Each row is a point on a tangle of strands that fork and nearly touch. The rows are in no order.
In the rows, 128 means zero.
Two points are linked if the straight distance between their rows is under 111. Some points are linked to none.
Lizil: [168 145  95 143 126 125 129 105 124 102 124 129 169 158 117  40 135 172
 142 146 199 115 131 151 154 130 130 158]
rer: [134 148 108 116  92 140  94 136 108 165 156 150 110 139 123 132 164 127
 130 117  96 149 170 138  85 124 133 180]
Tad: [137 167 141 103 118  72  50 116 139 196 122 136 150 171 162 177 158 110
 142 178 102 134 166  89 120 117 132 165]
vaf: [114 130 108 174 146 116 142 127 149 136 193  78 140 136 113  99 127 117
 135 101 171 169 165 181 102 123 114 110]
ruk: [166 128 122 165 112 132 127 128 188  98 178 121 173  81  96  90  75 190
 132 132 164 110 110 122 130 122 174 147]
megi: [141 124  63 115 120 206 151 151 167 138 160 125  90  45 145 119 100 185
 110 108  78  82  72 157 113 197 116 135]
Mim: [100 135 181 137 122 163 161 163 117 102 120 109 109 117  81 152 130  48
 109 117 111 143 107  92 121 128 139  82]
mazo: [ 84  76 148  79 177  94 169 102 101 127 144 144  71 119 146 185 108 169
 120 104  78 109  73 179 187 161 102  64]
Neta: [137 154 111 113 120 111  55  83 149 173 137 149 147 151 163 147 134 175
 162 160  95  91 135 107 107 142 143 178]
zofa: [135 188 144 148  85 155  99 155 122 128 138 187 130  91  71 138 121 118
 127 104 126 132 169  87  75 101 173 165]
Tuv: [181 138  85 157 127 130 131 154 211 136 197 123 188  66 122  72  83 205
 138 146 154 105 112 135 115 151 161 165]
disip: [112 143 102 168 109 141 127 123 177 110 173  84 152 122  71 101 132 130
 132 112 151 114 120 120  94 159 158 145]
kapa: [163 174 159 112  88  90  68 144 116 140 122 157 163 152  88 150 165  88
 130 152 123 140 166  67 117 103 157 185]
Simu: [164 149 133 119 117  57  56  96 151 171 139 157 181 157 144 138 139 176
 165 181 153 134 148 103 147 104 150 173]
mibo: [174 143 159 125 119 127 123 141 109  59  89  87 174 196 106 100 151  57
 128 126 153 123 122 110 126 111 100 132]
fese: [119 133  83 143 102 190 144 167 144 152 156 147  88  51 128  96 114 162
 119 119 119 114 136 129 105 162 147 138]
lugi: [ 95 112  97 104 164 134 171  98 137 102  83 118 118 134 141 140 123 148
 118 119 131  88  77 100 169 170 132 118]
Nar: [125 120 144 140 104 138 123 122 150 102 124 146 156 109  91 128 112 158
 132 137 140 103  93  78 135 132 200 147]
lalop: [154 149 102 111  96 104  90 108 102 136 102 131 152 181 113  90 182 121
 143 156 149 106 135 113 130 141 122 175]
Sini: [161 126 172  92 141 129 137 153  85 113  69 170 124 153 155 164 131  77
 110 143  82 137 120 113 125  98 105 127]
tofa: [152 117  86 128 169 119 110  99 161 187 146 145 143 110 164 114 119 220
 175 142 117 105 100 165 139 167 127 144]
ran: [132 152 159 169  99 159 140 138 146  72 127 112 165 122  95  79 101 120
 118 130 197 122 148  97 126 104 162 127]
kazis: [190 144  68 140 131 151 137 173 203 159 185 130 162  41 142  77  92 196
 130 140 123  99 115 147  96 174 142 158]
kibo: [188 153 139 128 124  71  93 146 109 150 126 158 168 167 135 122 148 112
 138 165 147 158 182 140 125  74 111 147]
botuk: [114  98 143 114 135 109 145 138  96 155 143 147  84 110 166 171 126 128
 130 120  78 159 134 177 117 106 102 105]
zev: [ 95 123 131 130 101 173 137 108 151  92 160 123 102 106  61 156 124 135
 124 101  86  89  73 120 118 177 153 122]
razum: [115  82 157 119 179  77 139  94 137 153 129 155 148 126 149 167  97 198
 169 142 131 123  85 149 186 126 146  94]
pozoz: [122 168 176 161  94 149 139 184 123  91 157 103 151 133  48 113 136  50
 121  94 156 172 162 104 108 111 156 113]
Fezi: [167 153 110 130 121 122 111 124  91 146 122 144 117 151 159 112 134 125
 117 128 137 156 180 170  98  76  67 146]
Nul: [120 154 142 143  83 180 125 147 106 102 141 159 111 105  80 117 122 121
 126  94 112 136 145 131  84 113 148 144]
zonu: [140 102 134 104 201 103 151 106  88 135  74 158 136 153 177 144 118 172
 159 110 139 136 110 181 181 121  83  99]
dotiz: [160 148 101 146 175 102 122 100 127 151 105 123 144 151 164  99 128 150
 157 149 189 144 161 175 132 100  68 105]
dige: [105 135 166 173 101 178 151 137 159  70 160  94 151 123  94  79  93 123
 118 107 181 120 137 127 128 134 159  91]
lovo: [ 72  82 147  98 152 122 174 116 120 110 138 114  66 110 122 172  99 149
 104 106  95  92  78 155 173 151 106  56]
Golub: [131 144 116 116 101 135  71  96 157 151 156 140 144 141 122 144 142 158
 159 136  82  95 116 104  96 157 158 190]
perul: [157 143 150 162  76 109 102 145 139  98 182 126 202 119  49  92 121 129
 130 109 174 145 154 101 124  99 193 175]
komep: [128  90 137 114 131  90  99  95 152 154 168 151 167 142 123 138 118 213
 165 145  95 100  83 139 160 147 178 152]
Nupen: [152 119 169 127 146  71 112 147 151 137 128 113 163 150 124 182 140  64
 137 156 101 152 119  96 126 100 144 120]
mego: [106  94  93 130 173 113 143 124 143 177 118 129 100 108 175 125 133 171
 139 146 139 125 110 130 157 161 137 117]
lozi: [170 130 182 145  88  87 108 148 135  89 149 116 205 136  60 126 128  83
 133 130 164 166 142  80 136  85 186 151]
dibu: [158 131 149 107 138 145 132 142 107  69  76  84 140 187 119 130 153  40
 119 120 106 138 104 127 135 133  87 119]
sidus: [167 190  82 152 101 104  93 124 152 156 160 143 155 118 100  84 136 150
 128 145 182 135 194 118 112 110 139 189]
fas: [104  97 128 117 127 148 156 108 111  99 134 121 103 148 121 136 129 134
 116  94 102 118  91 175 133 145 111 121]
biv: [128 112 107 135 170 126 135  95 117 109 106  81 144 185 147  98 139 124
 149 108 155 136 111 183 146 145  76 108]
Fid: [135 108 139 140 141 116 149 154  96 122 105 155 126 119 171 108 115 133
 127 143 154 147 148 153 134  93 116 112]
sesef: [146 119 182 151  97  66  96 120 155 114 170 111 201 138  61 163 129 103
 146 127 139 153 135  88 127  97 183 160]
Fim: [188 146 152 117 126  51  64 117 124 151 119 165 189 182 131 144 141 128
 149 176 137 145 153 114 138  82 117 154]
fafev: [107 150  97 158 110 192 148 160 131 132 102 120  91  71 149  92 106 124
 108 127 170 124 173 105  96 112 117 109]
gilak: [107  89 144  88 172  88 137 121 101 162 105 158 127 158 154 153 147 144
 147 147 102 137  98 135 177 149 140 119]
pumo: [137 131  93 161 173 123 133 102 147 157 146 103 135 123 155  83 118 172
 169 136 176 152 157 186 121 121  88 110]
Revo: [121 121  83 143 148 108 122 120 154 181 130 112 122 135 140  98 158 148
 149 161 161 141 130 126 130 148 146 136]
vunik: [128  75 153 127 152  74 125  85 141 130 165 132 176 147 109 141 114 190
 174 136 133 126  73 156 183 140 159 126]
lamep: [167 176  97 123 105  93  89 131 107 174 130 161 141 150 143 107 150 134
 126 152 154 153 208 151  99  90  94 166]
Pigak: [137 124 127 134 176  76 103  96 148 164 111 129 138 155 165 158 137 140
 161 160 140 136 121 131 139 114 113 117]
nivi: [108  95 172 113 146 131 173 129 104  76 143 103 112 161 134 156 101 118
 105  82  97 134  95 209 162 126  68  56]
vur: [114  96 204 135 128 122 164 164 113  82 154  88 137 154  94 128 119  73
 103 114 112 147 121 172 148 121 130  68]
Zefiz: [120 160 179  94 111 107  73 122 127 154 110 138 145 140 124 186 150  76
 145 167  75 134 128  46 124 127 177 153]
Muzi: [101  78 172 120 171  83 171 110 136 113 140 145 132 117 133 162  83 175
 134 127 132 111  78 151 189 119 142  66]
Subo: [ 76 118 120 138  85 189 158 157 117 133 171  97  55  88  87 134 137 111
  99  86 107 156 115 152 112 146 134  89]
Muk: [140 161  97 148 114  80 102 137 141 162 155  92 148 159  98 115 177  78
 122 137 165 157 182 121  96 130 113 160]
val: [101 143 172 111 109  98  90 135 142 173 157 132 141 126 105 205 139  84
 141 148  78 145 139  75 109 134 184 149]
Teka: [146 134  63 120 154 141 114  82 105 142  93 113 129 178 156  97 157 145
 140 120 145 137 122 168 130 136  62 137]
zam: [137 180  88 147 105 145  98 164 184 184 181 158 133  62 106 137 125 146
 122 117 127 124 180  85  87 150 176 187]
bovu: [107 113 166  65 141 115 128 144  81 167  99 145  85 120 184 186 147  85
 115 148  36 147 125 116 130 120 126 120]
Zago: [ 87  99 134 135 129 165 184 136 135  81 147  94 112 135 103  92 115 140
 108 108 153 107  96 152 173 184 145  78]
paf: [ 97 109 100 139 139 186 168 128 116 101 108  93  87 116 179  90 107 144
 103  92 158 135 136 172 129 131  72  94]
Fav: [166 138  55 135 127 144 120 109 125 134 155 116 151 144 120  33 144 182
 150 130 158 112 129 181 126 160 113 175]
Rivuf: [121 142 139 140 100 196 146 126 110  67 120 105 117 142 108  93 126 105
 114  88 144 116 119 149 109 135 125 116]
lozo: [152 130  66 121 143 130 103 107 141 166 135 153 145 134 152  84 139 197
 155 144 129 106 114 155 136 163 126 171]
Nogir: [143 158  92 148 103 160 128 125 101 133 134 129 100 117 151 103 125 135
 114 105 143 154 181 169  77  88  74 137]
Tose: [149 109 151 157 107 110 140 122 152  78 175 126 183 125  93  92  85 176
 134 132 177 124 113 144 150 105 176 133]
lib: [115 106 153 157 154 102 153 129 142 104 137  84 153 156 131 107 114 112
 127 134 171 148 130 149 140 119 118  87]
mor: [136 163  81 152 106 182 124 165 170 158 172 141 108  49  97 110 115 152
 127 114 120 124 152 105  75 157 157 157]
zepe: [ 92  80  85  84 178 134 155 110  90 159  76 162  75  95 208 141 115 186
 124  98 102 114 117 150 176 158  90 121]
zasi: [ 96 112 105 142 140 118 119 129 145 198 146 137  81  77 173 160 131 148
 138 145  91 137 147 124 102 124 123 122]
labit: [155 124 122 139 150  90 104 126 133 172 116 169 145 113 177 116 104 197
 155 168 180 132 161 126 143  90 130 135]
Dotid: [ 73 101 136 102 143 126 149 138 124 172 110 152  72  79 163 167 130 124
 116 145  79 110 108  91 142 146 157 108]
lam: [118 126  91 140 110 210 159 140 163 103 171 105  92  63 109  99  91 171
 103  99 112  78  83 149 110 184 125 102]
besi: [164 201 152 111  90 108  69 161 121 164 103 164 145 141 101 166 162  61
 118 154 107 143 188  57  95 101 130 165]
goz: [121  96 146 131 110  91 121 143 119 134 175 144 155 145  86 110 153 143
 145 131 127 144 117 143 139 128 185 148]
pap: [126 154 148 152 129 103 121 157 140 134 165 106 134 132 104 170 133  51
 113 107 118 177 181 127  75 100 122 131]
Tilot: [129 180 101 117 102 102  45 100 153 199 154 137 139 144 150 153 154 145
 148 154  98 122 185 107  90 131 134 185]
senog: [ 69  99 117 128 162 169 185 120 134  92 100  89  87 114 185 118  95 142
 105  83 155  99 119 164 169 150  79  55]
lebo: [111 114  97 141 122 189 163 154 142 110 150 132  91  79 125  86 103 168
 109 111 138 106 107 155 131 165 144 116]
Pok: [162 171  84 153 104  99  98 134 194 159 170 121 172 100  89  93 126 159
 137 148 191 134 165  88 123 122 173 183]
Tazem: [131 157 157 134 103 190 148 148  97  67  92  91 131 170 123  77 132  76
  96 107 165 133 154 138 120 123 101 106]
boded: [114 138  88 150 111 176 140 130 121 126 138 112  97 105 149  82 124 133
 115 107 156 148 157 157  93 119 101 121]
Zele: [111 133 141 122 127 191 158 154  93 100  65 127  80 107 162 145 116  72
  94 114 127 137 128  99 115  98  89  97]
limak: [190 188 135 115  91 112  93 178 102 136  93 160 140 156 121 131 160  61
 108 163 133 157 194 106  94  83  91 149]
movo: [185 155 156 113 125 112 107 177  96 137  79 179 129 142 153 145 132  73
 103 167 107 153 172 101 114  68 100 134]
fana: [115  91  59 115 154 171 159 127 169 151 157 118  83  66 160 130 100 200
 116 106  92  85  65 165 142 194  99 113]
Burop: [126 162 127 143 122 128 124 150 140 137 122 122 104 111 128 166 144  55
 110 121 113 162 176 107  62  90 100 132]
Rosid: [152 151 118 121  92 137  94 130  96 126  98 126 136 173 104 115 183  77
 135 143 130 134 131  92 114 136 132 163]
mamab: [112 110 119 138 125 138 130 102 168 139 187 129 117 100  94 151 107 172
 141 122  77  89  71 147 115 173 151 133]
buve: [126 111  99 155 170 141 152 103 162 104 153  88 166 117 126  69  93 194
 149 124 185 109  90 178 168 164 126  97]
bep: [132 128 142 111 152  71  81  97 140 186 114 138 144 157 169 166 152 125
 158 176  98 136 126 115 133 126 127 135]
Pefer: [ 73  83 145 106 123 110 146 123 133 153 181 115  82 103  89 174 127 141
 109 136  80 113  77 142 154 178 160  90]
lekop: [149 126 181  77 147 147 154 170  95 109  72 148 110 129 131 169 133  37
 105 147  65 140 105  94 139 109 122 111]
boluz: [113 136 195 153 114 143 156 186 137  97 145 102 132 121  72 136 120  47
 110 126 143 168 137  98 132 109 157  81]
Bam: [147 146  97 126 120 152  96 141 164 180 127 173 122  67 173 116 105 185
 131 166 103  84 132  81 112 143 168 166]
Sekap: [149 186 124 155  96 169 132 146 116  93  98 132 138 135 107  71 129 102
 115 137 196 126 170  95 110 101 129 133]
gitet: [104 109 122  85 149 126 132  87 134 130  90 156 119 131 150 162 125 154
 130 131  90  79  82  79 163 154 164 147]
Tereb: [119 108 154  90 154 100 126 139  98 174 130 145  99 130 169 181 147  95
 137 151  57 166 141 150 119 117 110 113]
gamub: [163 178 112 153  90  83  93 138 144 130 141  92 178 161  70 118 172  54
 125 126 172 159 197  95 104 108 118 170]
bib: [167 169 163 151 103 124 109 160 128  77 102 100 173 165  81 111 141  36
 123 128 161 138 156  93 116  95 108 126]
Nusa: [170 143 151 118 123  91 101 114 132 106  72 153 159 151 133 132 127 113
 128 173 158 109 130  75 145  86 132 145]
kinap: [130 138 171 106 100 140 108 130 115 103  94 175 148 124 102 148 131 119
 133 149 105 108  90  50 142 123 187 150]
Roku: [ 85 134 158 143 105 170 152 123 132  97 129 111  96 100  62 160 126 100
 122 107 105 107  86 100 115 145 146  90]
lin: [150 154  90 125 130 134 122  88 108 105  63 118 126 184 149  88 150 129
 120 134 170 105 132 131 125 127  69 143]
Kuf: [109 129 148 106 117 131 111 107 117 131  94 159 126 133 128 150 138 117
 140 142  96  98 104  85 125 137 160 154]
febor: [148 139 151 134 102 111 120 138 137 119  99 169 156 118 137 130 111 135
 120 163 166 127 150  72 124  76 160 138]
duvi: [128 107 142  76 170  91 141 150  92 149  67 167 127 151 173 151 152  98
 118 163 108 142 115 102 185 130 133 123]
Nari: [108 130  84  94 134 160 121  87 116 142  70 121  92 138 160 144 157 124
 117 118 102 106 102 102 117 153 100 150]
vit: [ 92 116 176 131  92 176 168 166  93  79 163  93 101 141  88 118 121  84
  96  91 112 153 124 176 128 138 123  73]
gato: [116 115 111 147 111 132 131 107 121 112 154  64 133 178 100 108 157  86
 127  95 123 165 132 176  96 134  93 125]
los: [137  95 151  93 153 144 167 139  75  83 108 103 119 174 157 127 129  94
 103  88 101 164 107 209 157 118  59  77]
Posam: [136 166 140 124  76 144  80 133 107 134 124 146 141 146  66 139 175  91
 144 125 110 127 134  69 104 138 159 172]
riral: [111  94 101  99 196 126 156 114  88 139  66 167  95 117 208 139 106 178
 131 103 133 131 129 158 174 127  67 106]
dola: [116 133 146 145 108 135 140 142 130 118 161 137 112 120  96 140 129 111
 128 114 112 140 140 128  99 118 156 129]
Muvaz: [148 145  99 154 118 126 114 132 171 166 154 156 135  82 146 118 101 180
 139 154 149 114 155 106 102 115 155 158]
Komo: [107  95 170 115 130 107 144 145 116 137 150 136 118 126 107 164 140  92
 123 139  91 144 113 120 135 128 164 109]
petu: [117 142 187  96 124 159 149 162  95 114  76 147 101 110 102 166 139  44
 116 135  83 142  92  64 137 135 145 105]
dun: [121 190  95 141 110 107  71 137 171 191 186 135 150 112  88 155 155 116
 119 115 130 134 201  90  88 138 168 204]
rafuz: [172 132 113 118 123  95  94  86 104 110 115 148 174 189 126 106 155 140
 159 145 140 108 126 145 126 117 110 165]
Vap: [135 104 129 135 134 104 137 144 114 147 137 175 129 110 160 104 108 181
 139 146 145 140 143 149 141 106 144 132]
zife: [134 111  98 127 190 124 115  86 144 181 131 149 118 120 164 147 114 204
 181 118 121 111 108 186 136 145  88 116]
pomak: [153 205 101 152  85 129 104 165 120 147 146 154 139 111  87  85 148 115
 105 127 182 153 220 101  99 103 142 169]
Tama: [106 126 122 123 133 171 162 119 116  93  72 141 106 119 137 132 114 129
 112 118 142  93 104  88 139 144 134 126]
dar: [ 64  94 114 115 115 185 169 137 115 128 145  96  51  95 115 144 131 128
  91  94  99 137  94 156 144 161 115  80]
Ged: [ 89 125 126 126 121 137 116 134 133 183 129 155  89  79 167 161 126 138
 134 152  95 117 141  82 110 126 159 129]
nepeg: [ 91 125 139 143  97 194 167 135 104  79 154  90  98 136 109  94 119 117
 101  81 136 137 128 183 126 140 109  88]
pire: [147 192 112 151  85 165 117 157 113 137  93 155 113 107 102  92 138  93
 113 146 180 143 181  77  98 104 136 144]
sisuz: [180 128 153 130 107  87  90 121 106  76 106 101 196 194  98  92 160  89
 149 151 169 121 124 109 150 102 116 151]
bogi: [ 97  98 156  84 160 144 195 149  89  85  71 115  77 128 158 165 124  79
  90  98  95 130 103 124 171 137  99  83]
zedet: [136 108 191 128 120  61 107 120 156 118 157 106 172 144  80 187 127  87
 144 144 108 150 107  85 134 105 183 131]
mige: [143 136  74 130 135 143  94 106 130 183 121 155  90  82 198 125 114 178
 130 131 109 129 176 147  77  99  82 152]
Fesar: [124  93 129  99 187 113 170 102 100  96  82 137 138 183 154 135 117 158
 136  84 131 123  98 176 185 148  91 103]
Sifu: [128 115  72 149 134 161 123 121 125 150 109 131  70  73 203 116  98 172
 123 111 125 129 155 156  98  96  57 122]
Vam: [108  91 155  95 171 110 182 146 104 105  75 131 116 135 154 151 124  96
 109 138 120 133  98 106 189 134 129  94]
lubu: [119 103 105 138 154 110 129  98 130 135 137  76 136 174 127 139 165 106
 143 114 122 162 114 176 117 147  86 114]
lelat: [122 124 110 179 161 133 151 115 164 121 188  82 151 127 128  72  96 167
 144 116 178 137 139 194 117 143 119 100]
pizez: [114  68 157 105 154  73 144 131  98 121 135 127 147 175 110 137 160 128
 146 124 106 146  84 161 174 151 144 110]
Fir: [139 112 139 103 124 155 138 128  78  88 106 103 107 166 144 150 145  78
 107  95  74 154 111 178 115 104  68 114]
mazof: [102  89 118 135 183 120 143  82 146 140 144 130  99 114 158 169 100 182
 152 108 112 102  94 181 136 138  94  86]
lodog: [166 131 134 156  91  93 105 113 141 102 157 138 196 132  86  81 122 165
 145 139 174 133 138 109 132 100 180 174]
pozo: [142 131 136 119 117 147 124 146  99  97 111  89 116 156 108 142 166  41
 104 106  89 168 122 136  92 116  93 123]
renep: [147 127 166 144 142  94 136 147 144 104 126 105 155 148 127 140 123  79
 121 145 143 150 139 120 118  89 119 101]
gov: [135 141  87 149 130  94 110 127 143 168 160 102 148 147 108  96 167 129
 148 141 160 154 154 146 115 143 135 155]
mivo: [ 85  93 150 155 157 123 168 126 142 107 141  75 116 136 136 129 103 120
 119 118 159 134 121 178 141 136 105  54]
Fusa: [104 140 135 104 116 151  91 128 131 191 129 171 104  81 174 158 112 165
 144 161  72 101 136  80 122 150 179 157]
keka: [154 121 191 150  99  99 134 156 128  67 147  94 198 165  78  96 125  92
 128 129 172 155 136 114 143  93 159 126]
kuze: [156 202 143 137  77 120  76 150 132 150 148 178 164 112  73 136 141 119
 135 127 143 135 182  59 105 102 184 193]
sapug: [129 153 122 152 120 113 124 140 152 151 137 147 123  96 128 136 110 132
 126 137 145 129 165 102  88  94 151 139]
lifub: [108 139 150 154 122 152 156 168 119 124 107 119  92  94 142 155 113  73
 115 120 136 153 162 106  87  94 109  88]
Dape: [170 159  63 137 108 173 106 101 155 125 145 147 128  98 132  91 115 180
 128 120 101  85 130 149  70 149 114 177]
katem: [123 102 154 125 154 120 170 134  96  75 105 140 152 167 141  84 120 147
 113 122 173 124 109 143 182 124 133 110]
Sirit: [ 86 104 131  74 147 140 152 134  86 155  75 146  70 109 177 172 148  94
 110 138  73 137 108 106 153 148 129 122]
biri: [103 108 107 136 152 150 145 119  99 129  89 128  67  82 185 141  97 142
 121 112 115 118 139 146 120  93  64 107]
febub: [102  87 203 118 149 127 179 156 110  66 139  79 125 162 122 130 101  91
  87 104 126 131  92 177 187 133 104  37]
Zogov: [113 102 179 117 103  99 124 146 117 142 169 156 144 128  94 146 135 141
 134 144  97 136 111 113 151 126 210 140]
velus: [112  91 164 103 122  97 118 124 127 143 167 169 128 126 136 161 114 181
 145 141  78 110 100 152 149 131 171 130]
Gazub: [105 157 154  84 104 147  77 117 102 162 106 152 112 135 141 179 158  92
 140 146  60 111 131  69 112 140 152 165]
lupa: [101 107  77  92 152 159 136 105 102 152  69 163  65  83 203 140 109 178
 119 115 105  94 121 117 144 143  89 143]
govo: [128 127  99 124 129 181 142 113 114 114  67 169  94  91 166 120 101 161
 110 119 119  83 124 100 119 124 109 142]
gufi: [186 119 177 121 164  43 106 150 150 139 126 119 178 166 135 168 128  82
 152 166 106 168 123 115 147  78 121 115]
sili: [107 158 139 137 110 101  81 129 162 172 185 133 141 114  97 184 145 110
 136 117  88 138 160  87  86 126 182 174]
reze: [131 120 125 138  99 122  96 112 160 134 140 116 170 123  92 111 147 152
 146 150 149 113 100  69 142 157 197 173]
Seno: [162 108 128 109 152  62  90  98 112 141  98 132 178 203 135 121 167 131
 163 154 130 128 108 142 162 126 121 153]
tute: [166 132 107 109 161 116 124 121 105 120  54 132 122 173 174 124 133 111
 123 144 150 126 138 130 143 103  61 119]
dapof: [149 130 126 117 155 109 133 124 113 113  55 144 145 155 159 126 137 101
 122 163 165 113 123  86 145 112 117 128]
fusak: [ 77  88 139 139 153 125 162 102 148 112 147  97  88 100 131 161  90 150
 117 107 125 102  89 160 145 143  98  59]
luk: [127 137  94 142 155 107 115 107 142 162 100 124 102 124 178 150 134 122
 139 158 144 139 148 130 104 103  88 113]
velid: [129 137 137 120 123 185 164 149  91  74  62 108 106 146 158 104 134  74
  94 115 152 141 137 128 127 112  92 104]
Gono: [144 118 119 133 117 142 144 119 111  84 115 137 155 141 119  64 119 162
 124 133 180 104 123 130 150 136 154 144]
kur: [101 125 115  95 131 159 138  83 112 117  77 119  91 136 137 171 142  95
 109 109  70 117  86 114 111 133  99 135]
Tazag: [ 91  96 132 120 122 176 160 132  99 105  93 118  54  75 183 159  97 122
  99  88  91 128 131 154 120  88  70  86]
guv: [ 69  97 138 107 134 161 190 128 108 100 115 100  62 105 130 155 120  98
  90 102 112 121  89 132 154 153 110  74]
zaget: [142 157  77 117 114 161 109  84 115 120  69 136 106 155 139 121 159 127
 121 130 141 104 125 113  96 139  98 155]
nevak: [ 89 106 159 145 129 149 169 142 133  78 110  77 128 144  94 111 126  99
 108 118 159 116  93 114 161 161 161  81]
Regas: [153  88 151 119 160  65 113 114 102 141 138 114 179 197 121 122 170 126
 177 135 132 159  99 167 159 133 115 128]
tov: [154 171 128 163  94 112 101 123 149 101 128  94 178 157  75 114 139  72
 130 133 188 130 165  85 100  94 130 153]
boku: [ 90  87 154  96 138 130 168 126  83 115 117 130  62 106 174 179 108 129
 105  98  79 142 112 186 144 106  72  75]
Gilud: [ 90  98 106  80 177 133 187  96 107  98  97 133 100 145 155 149 110 176
 113  66 119 104  89 160 189 178  89  99]
Pigi: [ 96 113 157 129 111 163 152 151 143 117 144 157  89  65  95 139 103 157
 116 132 110  89  81  99 150 154 185 108]
rul: [168 162  58 155 133  94 104 125 200 180 209 114 180  98 103  93 126 179
 143 138 156 128 157 133 111 151 155 186]
dabi: [ 98  96  80 143 162 132 141 137 153 188 136 127  70  62 180 128 121 170
 142 136 120 125 129 138 128 152 130 112]
Ret: [166 117 153 128 158 122 149 145 100  86  83 130 139 166 170 109 114 103
 124 133 150 145 148 165 136  94  76  92]
nur: [163 127 126 143 119  81  90 104 147 140 161 151 182 136 119 106 121 184
 157 159 159 126 132 122 134 108 172 173]
Malot: [109  98 112 157 140 130 160 122 172 101 160  93 148 122 102  87 108 168
 133 128 174 104  83 141 158 174 158 102]
leg: [135 129  97 128 127 142 101  97 169 158 163 142 123 106 139 140 108 178
 140 133  75  82  99 131 104 162 149 158]
Les: [ 74  99 130  95 162 158 191 112 100  70  99  99  95 135 163 134  93 154
  86  57 137 112 104 185 197 159  63  63]
relog: [133 136  84 149 110 157 121 118 164 128 146 103 137 118  86  92 147 139
 137 135 148 100 108  93 108 176 172 158]
vube: [ 75  94 172 104 113 116 158 141 108 136 166 129  80 112  85 175 139  93
 114 131  75 125  88 127 153 156 167  87]
dodi: [114 133 120 166 109 110 132 122 140 111 191  73 147 158  77 105 149  88
 133  97 147 161 158 167  94 131 124 135]
mape: [160 161  70 141 112 156  97 103 135 153 139 155 118 112 159 109 116 181
 134 128 109 113 156 157  76 117  94 173]
Givov: [123 153 123 177  95 171 139 125 157  86 181  77 148 122  76  70 107 122
 121  87 162 113 148 140  94 143 142 130]

A fork is a point with three links, a tip a point with one. Leave the first point through the second and follow the links. Name the first fork or tip that comes.
Tama, govo: boded
Zefiz, val: fana
guv, bogi: kapa
velid, Tazem: mibo
Tazag, boku: Ged
nivi, febub: pap
Sirit, bovu: Dape
Givov, dige: rul
Sekap, ran: Kuf

A fork is a point with three links. Follow the links from the first point to the second and name the forks in between, in order.
Les, lodog: boded
Neta, Zogov: Mim, kapa, dola, Komo
mego, mape: Ged
razum, zaget: Zogov, Komo, dola, sapug, tute, lin
vur, gamub: mibo

Name the points in between on the shortest way along the links from the first point to the second, in order.
Rivuf, tov: nepeg, vit, vur, febub, nivi, los, Fir, pozo, dibu, mibo, bib
lin, dabi: tute, dapof, Nusa, febor, sapug, Muvaz, Bam, Fusa, Ged, zasi
Nul, bep: zofa, kuze, kapa, besi, limak, movo, Sini, lekop, petu, Mim, Roku, zev, mamab, leg, Golub, Neta, Tilot, Tad
dige, Fesar: Givov, disip, relog, reze, Nar, kinap, Kuf, gitet, lugi, Tama, govo, lupa, zepe, riral, zonu
